Points, in no order, along strands that fork and pass close to each other.
Points whose rows are less than 51.6 apart are linked; no others are. Some points are linked to none.
tonit: [-27 -13  33  12 -19  -9  26   7  12   9  -7 -38  -5   8   5   7  -1  -5
  25  11 -14  -6 -26   6  -3  10  20]
mavef: [-26 -18  -7  -5  24 -17  23  27   0  -2   4 -17 -37   8  -3  -2  28  -8
 -18  14   9  -5   8  -4  -4  24  22]
Pugap: [ 11   8 -23   6  17 -28  17  -3  -3   4 -28   3   8  11  13   8 -42   9
  24  29  38  12  10  -2  -9  -9 -22]
lik: [-13  30  -7   6  16   2  17   1 -21 -15  13   8  12   2   4   4 -17  -3
   5  10  15   4 -20  16 -20  -9   4]
nosil: [-19  19   2  21  28   6  14   5 -25   1  12   1  14  -5   7  11 -14   2
   9   1   9  -5 -18  27 -23  -7  17]
turur: [ 21   8  -6  10   6 -19   6  -3   3  15 -28   8   6  21  12  13 -38  19
  28  37  24  10  17   6  -5 -16 -12]
rupe: [-31  10  12  22 -15   9  12   7   2   4   5 -20  13   3  -8  -2   1   5
  13  -8  -8 -10 -39  12  -9   0  32]
fefi: [ 10  11  30  14  -2 -11  -1 -10   2   9 -16 -10  11  30   6   6 -27  23
  30  34  -1  10  27  -2  -1 -24  -1]
kelir: [  9 -10 -14 -11 -12  12  -8   3 -20  17  33   2   8 -15 -25   4   0  -7
 -17  12 -19 -16  26   8  -7  17 -21]
vum: [ 25 -23 -18 -21 -27  17 -12   6   9 -18  20   5  -4 -15 -22  -3  -5 -27
 -19   0 -14  -6  22  11  -3  33  26]
sif: [ 18   9   1  23 -19  24   5   8 -23  -2  14  24  29  -3  -1   8  -6 -14
  -2 -19 -17  -7 -34  15  -6 -23   1]
Rovik: [ 16  -9 -18 -27 -30  30   4 -22  -4   3  44   1  27 -18 -16  -2 -34  -8
 -21  -5 -23 -10  32   4  10  24 -22]
vap: [-13  -7   3 -22  28 -24 -24   7  28  20   9 -14 -23  -4  -8 -16  15  13
   9  30  -1  31  46 -11   2  14 -15]
zivo: [-13   8  -7   5   5 -18   8   5  10   0 -26   6  -9   5  24 -10   1  25
  -6 -10  24   0  -3 -16  13 -18 -12]
beso: [-17 -10  18  41  -1  11   5  10  -7  19  -5 -18   0  -3  20  11  11  -1
  15 -30  -8  -7 -35  18  -8  -3  21]
fon: [ 10 -10  12  31  11  -1  -1   7 -15  26 -19  -2 -14  -3  18  26   7   0
   9  -8  -1  -6   4   8  -8  -7  -2]
kevez: [-14   5  -6 -33  34 -22 -20  -5  17   3   4  -9 -12 -12  -9 -13   6  11
   6  24  -3  27  48  -7   7   8 -25]
Kep: [ -5   4  15  25   7  10 -13   1  -4  20 -13   6  -1 -23  11   1  24  -2
   1 -47  -6 -22 -16  -1   1 -17 -15]
bigi: [ -7  25   4  -4  13 -13   8 -13 -22  -7  15  -2   7  -5  -4   0 -10   5
  18  16  -4  -1  10   0 -13 -12 -30]
Tana: [ -9   5  23  16   1   3  29  -6   3   6  -4 -30   7  29  22   5 -10  17
  21  23  -3   8 -16  22 -19  -4  39]
Rafim: [  7  -6  23  25  27  -2 -11  -1  -9  43 -21 -21 -19 -11  14  20  12   3
  25  -8  -9  -9  22   6  -9  -3 -10]
sud: [-11  -9  -3  -4  15  -5 -13   2   0  22  -5  -1 -20 -25  -4   0  33   0
 -17 -11 -12  -6  13 -15  10   3 -20]
Risu: [ 18  19   5  10  -7 -14  -7 -12  -3   8 -16   9   7  19   6  15 -35  13
  32  32   7   9  23  -5  -2 -25 -17]
koz: [  5 -22 -14 -16 -12   6 -14   7  -8  24  43 -12  -4 -21 -29   2  -1 -11
 -15  17 -25 -12  29  13 -20  37  -5]
gita: [ 12  -5 -10 -31 -19  19 -16 -27  28 -18  -1  15  -6 -35  -6 -24  -8 -10
 -12 -10 -11   7  35   2   9  17   0]
giv: [  0  21   4  -5  -1  -3   1 -15   0 -19  -3   5   6  12  -6   4 -14   7
  11  22   6   4  17  -5  -7  -7 -20]
zor: [ 13 -37  -9 -16 -24   9  -3  15  12 -12  14   4 -14 -21 -16  -4  18 -32
 -20 -24 -14  -9  -3   1  15  22  28]
sesis: [ -8   1 -26 -34  20  -8 -14  -6  24 -18  -2   6 -27 -21  -3 -15  -2   2
  -9   7  13  18  43  -9   1  21  -8]
sefir: [  6  10  11  26 -25  19  -7  -3 -21   5  17  19  36 -15  -1   2  -8  -1
   8 -28 -19 -18 -30  13  -1 -23 -18]
Kezar: [ 20   8 -11   9   7  10  17   6 -22   4   3  10   5  21   8  24 -19 -15
  -5  23   5   1 -27  17  -7  -8  45]
fazu: [-27  -4   3  -8  34 -18   9  14   9   6  -1 -15 -33 -11  -5 -12  29  14
  -6  10   7   0  26 -13   2  11  -3]
duk: [-22   3   7  -2 -27  11  12  16   6  -9  19 -11  22 -12 -29  -6   2  -7
  -8 -22 -10 -19 -44  18  -5   9  23]
naz: [-11  35 -13   8  11  -5  11 -13 -17 -28   1  -1  15  14  13   2 -29   3
  14 -11  26   7 -22   8 -16 -11 -10]
sapem: [ 10  -4  29   0 -14   1  12  -6  22   0  -3 -32  -4  34  -9   9  -6   7
  25  45  -8  15  20   2 -11   7  18]
Sep: [-13 -22 -14   0  17  -7  16  28   0 -10  -8   2 -27  13   5  -2  27 -14
 -34  -7  11  -5 -19  -8  10  10  32]
lapi: [  0  14   8  13 -21  13 -13 -16 -18  10  14  14  27 -20   8 -12   1   4
  11 -43 -20 -11 -26   4   9 -21 -35]
vadiv: [ -5  -3   9 -19  18 -13 -21  -1  37   8  12 -22 -15   0 -17 -13   5   4
  17  37   3  31  48  -1  -5  15   2]
mege: [  4 -10  -6  11 -14  13  18  19   5  -3  -1   7   0  27  18   2  13 -10
 -12 -17  -3   4 -51  -2   9  -2  47]
Kugu: [ 23 -10 -29 -24 -13  17 -29  -5  21 -19   8  28  -9 -30   0 -22  -5 -23
 -25 -12  -7   7  32  -4  12  22   8]
bukez: [  8   0  -3  25  -4   7   8  21  -1   9  -8  18   2  13  21   5   4  -1
 -11 -19   4   3 -43   0   6 -20  26]
loro: [  7   9  -6 -35  -4  -2 -11 -42   2 -23  13  -4   7 -10  -5  -9 -12  10
   4   3  -8  18  36  -5   1   7 -35]
gusep: [  1  12 -17 -45   4 -20 -22 -38  -2 -18   2   0  -7  -6  -1  -3  -7  13
  10  10  -6  29  32  -8   1   3 -43]
fosep: [ 10  -6 -13   5  18  -4 -21  13 -17  23  -5   3 -26 -15  -6  12  31 -15
 -22  -5  -8 -17  14 -10  -1  13 -13]
fek: [-13  -4 -11  32  30   1   1  20  -3  12 -19   4  -4   0  30  -1   4  14
  -8 -37  23  -2 -32  17  -2  -6  12]
Ropum: [-12  -9  28  10 -18   0  33   2   7   7  -3 -37   0  24  20  10  -2   0
  35  28 -16   1 -17  18  -9  10  25]
vedi: [  0  -3 -16 -31  -4 -13 -24 -24  26 -15 -30  11 -15  -4   6  -6  -8  16
  -3   8  17  28  32 -23  22  -1 -28]
Bulir: [  9 -12 -14  29  40   4   0  22 -11  21 -28   2  -7   2  31  17   4   2
 -13 -39  34  -8 -25  18  -4  -1  10]
kori: [ -3   8   2   1  -8   0  -8  -7  -6  -1  -4  20   4 -14  11  -4  13   0
  -4 -25  -6  -2 -12 -14  11 -24 -31]
Fanor: [-24   2 -28 -33  34 -22  -9  -1   8 -12  -2   3 -31 -19  -3 -13  10   7
 -12   9  20  19  32 -17   8  14 -26]
donok: [  8 -11 -22 -21  -5   4 -24   3  28 -15  10   9 -25 -27  -6 -18  -2 -29
 -15   8  -1   2  39   4 -11  39  32]
zuti: [ 21 -19 -11  -3 -23   7   1  21  11  -7 -11   7 -12  24  10  15  13 -15
 -15   3  -2   8  -7 -10  16   0  30]
seti: [ 26  -4  -9  -7 -18  21   5  17 -17  -8  31  30  26   1 -12  -7  11 -22
 -23 -21 -14 -20 -32  -3  10  -1   2]
nese: [ 25  -9 -35 -29 -14  11 -29  -7  17 -31  -3  33 -11 -15   4 -13  -5 -15
 -18  -9   4  16  22 -13  20   9  -4]
vudot: [ -9  -3   5  22   8  11   3  19 -17  14   9  -9   4 -14  -7   0  23 -22
 -10 -41  -7 -31 -43  17 -11  12  15]
miz: [-32   2  22  15  15 -11   8   4  -2  16   1 -19  -4 -21  -6  -8  25   6
   5 -13  -5 -16  -7 -10  -4  -1   1]
Vesol: [ 29  17 -23   0  -5   5   3   4 -17 -16  -2  35  20  16   6  12 -16 -17
  -3   0  12   4 -30   3   3 -16  -4]
Fut: [-11 -14  20 -12 -12   1 -11 -14  10   4  -7  -4   0 -18 -14  -3  13  14
   7   0 -15   5  22 -15  15  -8  -7]
netas: [ -5  -2 -20 -28   7  -1 -21  -7  28 -16   4  14 -27 -32  -6 -24  -1 -13
 -16   7   6  10  44  -4   1  31  17]
tarak: [ -6  20  32 -20 -11 -13 -22 -43 -15 -17  -9  -6  25  12   6 -19 -12  17
  26   2  -7  17  15 -21   8 -14 -32]
raboz: [ -2 -13  23  24 -20   2   1   2  -4  22 -10  -7  -3  -4   4  11  13  -1
  11 -11 -21 -10  -9  -2   0 -16   1]
bugu: [-19  18  20  16  -2 -16 -16 -19  -1  -9 -19  -1  20  14  26 -20 -22  30
  25 -11  18   7  -5 -18  10 -25 -18]
Ked: [ 19  -1 -30  -1  24  -8 -44  18 -22  36  -5  12 -27   0   0  16  28 -23
 -24  -3  -1 -24  15  -9  -7  21 -15]
sifo: [-22  -7   6   4 -12   5   3  22  -6   3  21  -9   8 -20 -23  -7  20 -14
 -16 -36  -9 -26 -43   6   0  14  13]
Zumo: [ 13 -26 -18 -17 -15   8 -17  10  22 -23  11   3 -21 -18 -12  -5   4 -38
 -14   6  -6   0  22   2  -6  41  43]
nepo: [ -1   9  24  26  -2  10  -3  -9 -28  11  14  -4  39 -16  -7  12 -15   4
  21  -8 -17 -13  -9  25 -17 -18  -4]
salik: [ -2  18  47 -10  -3  -6 -19 -36  -1 -14 -12 -11  28  22   3 -17 -17  21
  26  20   1  14  21 -21  10 -13 -18]
kofis: [-15 -25  21  17 -15  -1  11   8   5  20 -18 -23 -22  -3  16  12  34 -16
   2 -20 -14 -16 -27  -7   7  15   1]
maf: [-14  -1  -3  29  18  12   9  20 -17  10  10   0   1  -4   2   3  15 -17
 -10 -30  -3 -15 -46  22 -12   6  35]
vom: [-17   4   9 -21 -12   6   6 -12 -13  -3  22  -6  22 -30 -20 -11   4   7
  -3 -14 -12 -19   3   0   5   3 -26]
ziz: [ -9   0  22  26 -23   8   4  -1  11   4 -18  -2  17  22  13  -5 -10  21
  16 -12  -6   1 -26   3  -1 -25  24]
voko: [ 15  -9 -36 -32  -7  -8 -21  -9  17 -26 -17  27 -20 -16   5  -6   0  -7
 -19  -6  18  17  18 -24  23   4 -20]
tope: [-27  -6 -10 -20  36 -23  -3   6  18   2  -6  -5 -32 -13   1 -13  21  19
 -10   8  12  14  34 -19  13   9 -16]
fev: [-17  16  -7 -12  28 -22  -2 -12 -21  -3   5   4 -10 -18   8  -8  14   7
   0  -5   6   0  10 -11  -1  -5 -40]
nopi: [ 10  18 -31   4  30 -23  24  -2 -18   1 -14   5   6  18   4  16 -42  -4
  19  31  40  12   0  13 -17   3  -9]
bon: [  5   1 -35 -15   9 -12   1   9   6 -14 -12  12 -14  17  -7   3  -9  -8
 -18  21  30   8  12 -17   5   6 -10]
rusu: [  5  -6 -22  17  32  -9  17  16 -24  14 -14   8  -9  11  15  20 -20  -2
  -7  17  26   4 -20  19  -9   1  31]
Mel: [ 16 -21 -19  -3 -10 -11   7  27  16   0 -28   8 -28  18  18   0  16   7
 -23  -7  15   5  -5 -20  21  -6  13]
tep: [-13   1  18   1 -14   3   7  -2  -8   4  12  -6  12 -19 -20  -1   8   5
   1  -5 -13 -20  -4   2  -5  -6  -1]
lafo: [-18  16  12  34 -11  16   1  -6  15  -3 -12 -10  21  25  11 -11 -15  26
  15  -7   5   7 -32  18  -3 -17  34]
kimo: [-25  -8  -9   0  17  -4  14  23  -7 -12   8   1 -14  -1 -10  -8  24 -14
 -27 -14  13 -12 -19  -6  -1  10  24]
neme: [ 21 -13  11  30 -10   3 -10   5  -9  31 -24   4 -13  -2  18  21  15  -6
   1 -20 -13  -7  -6  -8   8 -16  -8]
desu: [-16  19   8 -10  23 -30 -10 -31 -19   0  -3  -6  -1 -12  17 -12   1  14
  17 -11  -2  11   4 -19   6 -14 -45]
daret: [  1 -21 -18 -25  -4   4 -27  -7   6  15 -11  15 -12 -36  -4  -5  25  -1
 -26 -21 -26  11  24  -9  25   6 -20]
fedo: [-10   4 -11  28   3  11  16  13   3   2  -8   1   1  14  25  -3   1  10
  -4 -14   9   2 -39  16  -7 -12  38]
sinu: [-17  18  16  -3  16 -30 -12 -26 -11  -9  -9 -13   9   4  21 -18 -13  27
  27  -1  10  12   6 -23   6 -23 -30]
vomo: [-19  29   5  26   9  10   4 -11   4 -11 -10  -6  24  22  16  -9 -30  24
  18   3  18   7 -24  19  -4 -13  19]
raviv: [ -4  -9  -7 -37 -20  10  -2 -29  -1 -16  12   8  16 -27   5 -21   4   1
 -10 -33 -15   6   9  -5  14  -3 -29]
luza: [ -5 -21  24  -4 -17  -9   6  -1  25   1 -20 -20 -16  22   8  -3  10  27
  11  16  -1   9  21 -11   6  -8   9]
mebop: [ 17   1  -2  -9 -24  17 -12  -6   0   1  21   5  11   4 -27  17  -9  -2
   3  33 -19   1  25   8 -12   2  -4]
puge: [ 21  -9 -15 -26 -32  27 -15 -17   5  -2  29   6  20 -19 -18  -3 -21  -1
 -10  12 -24   0  39   7  -3  14 -16]
riz: [-17   8  -2  29  32   4  -4  10 -10   6 -14   4  -6 -15  24  -1   8   5
  -7 -39  21 -12 -18   4  -4  -8 -13]
Mugip: [-18  -2  13   8  16 -10   0  -2  -4  16  -5  -5 -13 -15  -1  -2  24   9
   0  -5  -8  -5  12 -14   3  -7  -9]
bemur: [ 11  -2  30  27   6  -9 -23 -12 -16  37 -18  -1  -1  -8   7  19  -5  14
  30   7 -20  -2  26   3   1 -24 -21]
Selo: [-29  23  -8  17   0  11   9   9 -22  -3  28  -5  26 -17 -14 -13  -4  -9
  -1 -22  -4 -21 -36  21 -18   7  -1]
mab: [ 16   1   2   7 -21  11  13   2 -11   1   0  -1   2  26  -2  25  -8 -14
   0  26  -7   6 -15  11 -11  -5  37]
Zige: [ -9  36   3   1   2 -15   7 -21  -1 -23  -4  -6  13  19  11  -5 -21  13
  19   9  22   4  -5  -8 -11 -14 -15]
gor: [ 13  -2 -22 -30 -13 -10 -13 -26  22 -27 -27  15 -15   1   4  -2 -11   5
  -5  -9  29  26  14 -24  19  -7 -30]
per: [ 15   6 -13  -2 -11   7 -10  -7 -30  15  25   8  10 -10 -13   8  -5   0
  -7  14 -24 -12  21   8  -5  -2 -33]
sel: [  8  -4  -8  16  17   1  21  11 -22  16  -6  -8 -12  20  19  25 -13  -6
  -1  24   6   9 -20  20 -16  -1  40]
kota: [-12 -16  41 -20 -14  -9  -9 -17  18   4  -8 -24   2  -9 -15 -10   5  16
  22   5 -17   7  24 -13  11   0   2]
ruba: [-16 -18  11  17   0  -6   5  16   5  14 -16 -10 -25 -11   9  -2  40  -4
 -14 -32  -4 -13 -13 -15   5   1   2]
ris: [ 23  27 -21   3 -11  14   8 -10  -4 -22  -8  25  23  27   9  10 -30 -13
  -2  -6  23  12 -50   8   1 -11   4]
Supa: [ 17  -4   7 -13 -41  29  -1  -6   2 -13  19   8  24 -10 -25   0  -7  -8
 -11  -7 -19 -15  -2   5   4  -3  -1]
zipun: [ 16  -1  11   7 -30  13  -1  -3  14  -5 -19  15   5  19   2   9  -5   5
  -1   3   0   7  -9 -13   9 -30   9]
moma: [-15 -11  51  -7  -3 -20   1  -6   8  13   0 -33   8   0 -12 -10   5  14
  30  18 -16   4  15 -17   5  -2   6]
bupe: [  6 -13  42   3 -16  -7  11  -7  18   4 -14 -30  -4  36   8   0  -2  22
  28  31  -9  10  19  -1   0  -4  12]
banug: [ -9   5   2  -8   2 -21   5  -7  20  -7 -36   3  -5  16  24 -19  -9  33
   5   2  30   2   7 -21  14 -22 -17]
Seg: [  8   3  -7  -8 -14  28   8  15 -10 -21  34  21  33   1 -19 -17   0 -19
 -20 -29  -8 -16 -44  10   3   8  15]
punuf: [-17  -1  17 -13  27 -10  30  14  21  -8  22 -30 -20  12 -31  -4  10  -9
  12  38   7   8  20   9 -16  26  21]
tur: [ -1   0 -14 -21  -7   2  -6 -16 -15 -10  11  18   4 -21   5 -10  16   1
 -16 -32 -10   1  -6 -10  13 -10 -43]
dok: [-26  16  13 -27   9  -7  -4 -34  16 -40   7 -14   7  -9   0 -27  -1  14
   5 -10  16   9   8 -17   2  10 -16]
kezup: [  3  13  12  -2 -13   8   1 -10  -6  -7   9   0  11   5 -19   9  -9   3
  13  28  -9  -1  19   2 -11  -9  -5]
bagaf: [  7  32 -14   2 -11  19   4 -11   8 -36  -7  17  19  27   5  -5 -15  -7
 -10 -11  24  12 -48   2  -3  -3   6]
bevem: [  0  -8 -12 -34 -14  15  12 -31  -8   2  40  -6  21 -25 -11 -14 -23   1
 -18 -17 -20  -7  23   4   8  19 -33]
Gedof: [ 10 -22 -11   7 -16  -3  10  20   5   0 -10  -9 -24  27   6  22   8  -8
  -5  20  -7   9  -1  -3   4   8  22]
nolok: [ 27 -16  -1  -4 -39  17 -10   5  13 -13  -8  19   0   7 -10  11   7  -5
  -6  -2  -9   9   1 -15  16 -22   5]
bes: [  8   6  -3 -14   4   2 -12   1  29 -16   0   1 -14  13 -18   5 -11   6
  -4  41  16  20  34  -5 -10  15  -3]
Kisi: [ 12   7 -28 -15   6   0  -9   3  16 -21  -6  10 -11  13 -15  13 -13  -8
 -16  32  24  14  25  -6  -5  15  -2]
letur: [ 24 -17 -11  -2 -12   6  14  22   6  -9  -9  19  -3  33  13   4  16 -16
 -19 -10   0   6 -39 -10  21  -2  45]
vul: [ 15  26 -15   4  23 -12  19  -1   0   4  -9   2   3  25  -8  15 -36   0
  15  50  26  12   8  10 -15   0  -3]
boz: [-29  15  16   6 -29  12   5   0  17 -13  12 -18  27  -1 -27  -7  -3   3
   7 -16 -10 -13 -39  13  -1   4  25]
Vofo: [ 10  18   4   6   3  -1  13   1   7   1  -6  -1   1  32 -10  17 -19   8
  13  47   7   9  15   5 -12  -8   9]
kesub: [ -3  14   6   5  -2 -21   0 -12   9  -4 -33  -2  13  22  30 -15 -24  34
  19   0  29   2  -4  -8   4 -24 -14]
bufu: [  7 -17 -19  -8  -7  -5  -6  13  26  -5 -31  14 -23   7  10  -5   4  14
 -23   1  23  10  11 -24  21  -5  -1]
bezi: [-27  11  10   9  22  -9  18  11   8  -3  -6 -12  -6   3   7 -10   4  19
   1   2  17  -1   1 -10  -6  -6   6]
pugen: [  7  -4  -3 -35 -18  16 -18 -37  19 -22  -4  16   7 -28   2 -16  -8   1
  -4 -20 -15  12  26  -4  18  -2 -19]
Gevaf: [-19   9  -7 -31  43 -21  -3  -6   0   0  24 -11 -16 -23 -16 -21  15   6
   2  19  -6  15  39  -6   2  13 -34]
lene: [ 35   5 -10  17  -4  16   1  11 -30   7   6  30  26   8   7  23 -12 -20
  -4  -6 -10   1 -35  19   1 -18  18]
gug: [ 33 -16   1 -11 -40  25 -15  -4   6  -7   8  22  16  -7 -15   6   1  -7
  -9  -9 -23   1   6  -1  17 -12  -4]
zinu: [ -6   0 -16 -25  -6  11  15 -15 -22   3  41  -5  18 -23 -14 -11  -5   1
 -19 -11 -12 -18  12   0   1  17 -34]
Tomi: [ 28 -28 -11 -24 -15  18  -5  13   9 -26  23  28   6 -14 -16 -15  13 -29
 -25 -31 -10 -14  -5  -4  20  17  22]
Lopa: [-37  -9  31  20  11 -17  10  11   6  22  -4 -39 -16 -18   7  -6  29   4
  12 -22  -6 -21 -19  -7  -6  16   5]
nifa: [ 31 -21 -16 -15 -10  13  -6  22  -8 -19  26  38  12  -3  -8 -12  18 -22
 -30 -32 -14 -16 -19  -9  22   8   3]
sufu: [ -9   8  14  15  -3  12 -14 -15 -13  20   1   3  19 -32   5 -11  17   4
   3 -46 -13 -27 -17   3   2 -12 -29]
Zome: [ 15 -37   0 -16 -23   4  -1  19   0   6  20  -2  -6 -29 -19  -1  27 -25
 -25 -36 -21 -24 -19  -4  12  27   6]
peko: [-23  26  -3   2 -12  13  13  -6 -17 -20  37  -5  34  -6 -18 -14 -10  -4
   3 -11  -1 -20 -25  19 -14   7  -6]
pufi: [ -1 -11  26  11 -36   5   4  -2  -7  17   3 -11  10 -17 -16  12  10  -6
  11 -11 -25 -20 -17   8  -2  -5   1]
Duli: [ 35   3 -25   9   1  -1  -3  14 -25  -4   0  37  12  14   3  15 -11 -24
 -14  -5   2 -10 -25   2  11 -12   6]
nisop: [-20   2  -7  -6  26  -7  26  19  -4 -12   1  -5 -20  15  -8   1   8 -10
 -17  23  15   0   0   1 -13  17  32]
voto: [ 43  -9 -33  14  12 -15  -5  24 -16  11 -16  37   3  18   4  19   1 -24
 -16 -10  10  -6 -29  -6  20  -4  14]
zikar: [ 13 -28 -15 -20 -22   6 -11  15   1   2  36 -13  -6 -16 -22   3  -3 -27
 -12  16 -21 -12  20  15 -15  45  21]
Nikud: [  2   8  47   0   0 -10 -10 -21  12  -2  -8 -18  19  25  -4 -11 -15  22
  28  33  -2  10  29 -15   5 -14  -4]
lek: [ -1   3  10  21  33 -22   8  16  -4  25  -1 -15 -22   3   3   8   4   8
  21  23  -2   5  22  10 -13   1  -5]
Tal: [ 17   2  -4  -6 -24  17   7 -10 -20  -1  32  10  26  -7 -15   0 -12  -5
 -12   0 -15 -19   6   5  -2  -6 -23]
Famo: [-30  16  -4  26  30  13   7   8 -22   1  18 -10  17 -12  -6  -1  -5  -3
   8 -14   1 -14 -34  29 -20   4  19]
Nelok: [  1   8  30  20 -38  14  -6 -14  13  -6 -21   8  25  23   6  -2 -11  16
  14  -6   0   3 -13  -7   6 -33   5]
vutu: [  8 -14 -11  17  -6  -9   9  28  12   6 -31  13 -13   9  29  -9  21   9
 -24 -24  14  -3 -23 -16  18 -16   9]
leg: [  9  28 -12  -3 -16  29   2 -11  -3 -41  19  18  28  19  -7  -8  -6 -15
 -11 -15  10   3 -44   4  -5  -1   1]
zutim: [-20  12   5  -5  29  -8  27  13   1  -8  14 -15 -15  10 -19  -3   5  -1
   1  25   9   0  10   4 -16   9  17]
megap: [  7   2  25  23  51 -15  -6   7  -8  40  -1 -21 -18 -10   9  14   7   6
  28   7   2  -4  29  13 -15   0 -14]
nele: [  8  17 -12  -8  -5  -6  -2 -20 -33  -1  20   8   5 -11   0   2  -5  -1
   3   3 -10  -5  10  -1  -5 -11 -46]
Mav: [ -8 -22  16  32  -4   9  14  12  -5  25 -17 -24 -18   0  30  16  23 -19
   9 -22 -14 -19 -31  13   0  13   9]
Bedo: [ -3   9   4  19  31   9 -11   0 -18  21 -15   4  -7 -21  15  11  17  -7
  -3 -42  10 -21   0  -1  -6  -7 -25]
zadu: [ -4   6  37  -8  11 -15   2  -2   7  10  13 -27  10   0 -24 -11   0   5
  28  32 -15   3  26  -4  -6  -6  -2]
Vapel: [  8 -15 -23   8  19 -10   8  29  -7   3 -15  18 -18  13  12   3  17 -13
 -33 -16  18  -5 -24 -10  10   1  22]
rel: [ 19  10  18   2  -5  -1  -3  -7  22   6   1 -15  -2  35 -14  13 -14   9
  22  56  -1  22  27   8 -16   2   7]
pofu: [ 22   5   2 -32 -18  15 -19 -53  13 -23   9   0  15 -18 -11 -15 -25   3
   6  13 -15  13  43  10  -1  17 -24]
doror: [ 21 -12 -10  -6 -32  17 -13   5  -1  -4  12   6   5   6 -22  20   0 -15
  -6  18 -17  -1  15   3  -5   1   8]
Fomo: [  0  -2  -1   8  15 -22   9  20   9  21   0 -18 -28  22   2   4   2   8
  14  38   4  15  25   9 -15   4   7]
Pites: [  2 -13  -5   5  -8  -8   5  15   8   7  -1 -10 -27  25  -2  16   5   2
   6  34  -8  12  18  -1  -6   6  11]
saz: [-29   8  13  32   0   4   1   7  -1   6   4 -15  12 -13   1  -8   2   8
  14 -22  -5 -11 -30  11  -6 -11  17]
vatek: [ -5  11  23  -5   3   1   5  -6  -8   4  15 -16  16  -9 -29  -3  -6   3
  19  24 -20  -7  23   3 -11  -1 -11]
temik: [  4 -16 -20  22  50  -3   7  17 -19  19 -28   3   5  -3  29  20 -11  12
  -5 -21  49  -2 -21  20  -7   6   1]
diso: [ -4  14  -4  -6 -29  37   5  -1   5 -29  24  11  33   5 -22 -17  -1 -10
 -10 -23  -3  -9 -45  11   3   3   8]
Moba: [ 21  13  -7  17  -6   7   6   0 -20   3  -6  19  13  14   3  26 -27  -7
   7  16   1   6  -8  11  -5 -24   9]
vipon: [-19  11  -9 -19  31 -13   3  -4 -12  -4  16   3 -17 -20 -11 -11  16   3
  -3   9   1  -2  23 -10  -1   6 -30]
bapep: [ 26  -9 -37   5  23 -17   7  25  -8   1 -15  33  -1  20  12   5  -2 -21
 -23 -11  26  -9 -36 -11  21  -3  21]
buka: [-18   2  -9  24  23   4  16  19 -18   5  -2  -1  -6   4  14   4   2  -3
 -10  -9  13  -1 -36  14 -11   1  38]
fatib: [-21  -9  -7   0  39 -24   7  27   0  11   7 -12 -41  -1 -12  -5  30  -5
 -12  12   9  -4  19  -6  -7  22   3]
tazol: [  2   4 -11 -34   5 -14 -29 -29  21 -12 -12   7  -8  -1  -2  -4 -13  18
   9  19   3  30  40 -13   9   3 -34]
gaz: [ -5  -1 -20  19  41  -7  15  17 -19   6 -16  11  -1   3  22  12 -15   4
  -6  -4  35  -1 -20  18 -12   1  11]
Fari: [  7   4  12 -17  17  -6 -10  -7  44  -7   0 -14 -14  17 -14  -5  -6  12
   6  44  15  26  45   2  -9  15   0]
zubif: [ 22  -1  -9 -32 -30  25 -25 -39  15  -2  19  11  19 -15  -9  -8 -26   3
   1  14 -25  13  48  11  -4  22 -23]
Rutot: [-22 -16  38  19  11 -14  16   5   3  29  -7 -42 -20  -7  10  13  24 -10
  23  -4 -14 -20 -10   4  -4  22  -4]
lidol: [ 27 -10  -5  10 -29  16   1   9 -13  -1   4  11   3  16 -12  24   1 -21
  -5  14 -20  -1  -8   5  -3 -13  18]
Rogu: [ -6   1   4   2  -7  -6  -7  -6   8   0 -22  16  -4  -5  15  -6   4  16
  -7 -19   7   5  -7 -24  20 -30 -25]
zuse: [  0 -18  -3  15   0  -1   4  23   6  11 -21   7 -22   0  18  -5  36  -4
 -26 -32   5  -9 -16 -23  18  -7   2]
Vimik: [  2 -20   3  -6 -14  -6   0   8  33  -8 -24  -4 -25  12   8   0   8  17
  -7  12  10  11  26 -14  10  -4  12]
ruge: [-22 -17  31  12 -12 -14  18   9   2  16   0 -37 -11  -8   0  16  11 -10
  26   0 -21 -18 -25   6  -2  18   1]
roba: [-14  22   9  15  11   4  21  -1  -1   1  -4 -12  11  21  14   3 -20  21
  12  19  11   4 -17  20 -19 -10  38]

Follow the links from the first point to the second, and from the first to the third. Name the last point that the two ways share.
vomo, fazu, Selo | per
nifa, Kep, bapep | Duli
Kezar, koz, Ropum | per
peko, tonit, Kezar | giv
naz, sefir, gug | giv
zikar, gaz, zadu | kezup
diso, Vapel, lidol | Duli
moma, ziz, rusu | kezup

A fork is a point with three links, a tip a point with one. Leave the first point through the second and follow the links. Name the first fork or tip that comes.
Kezar, sel | Duli
tur, kori | bon
peko, Selo | giv
bupe, sapem | tarak
vum, Zumo | punuf
roba, vomo | per
fek, Bulir | kezup
Supa, gug | Ked
Vesol, ris | Zome

Name the points in between on the shortest way along the links from the first point to the second, in order.
lafo, sel | ziz Nelok zipun nolok gug Supa Tal per nele bigi giv kezup mebop doror lidol mab Kezar
fefi, ruba | Risu turur Pugap nopi vul Vofo rel sapem bupe luza Vimik bufu Mel vutu zuse
Rogu, puge | kori tur raviv pugen gita Kugu nese voko gor vedi tazol gusep loro pofu zubif
Mel, boz | vutu zuse ruba kofis Mav beso saz rupe
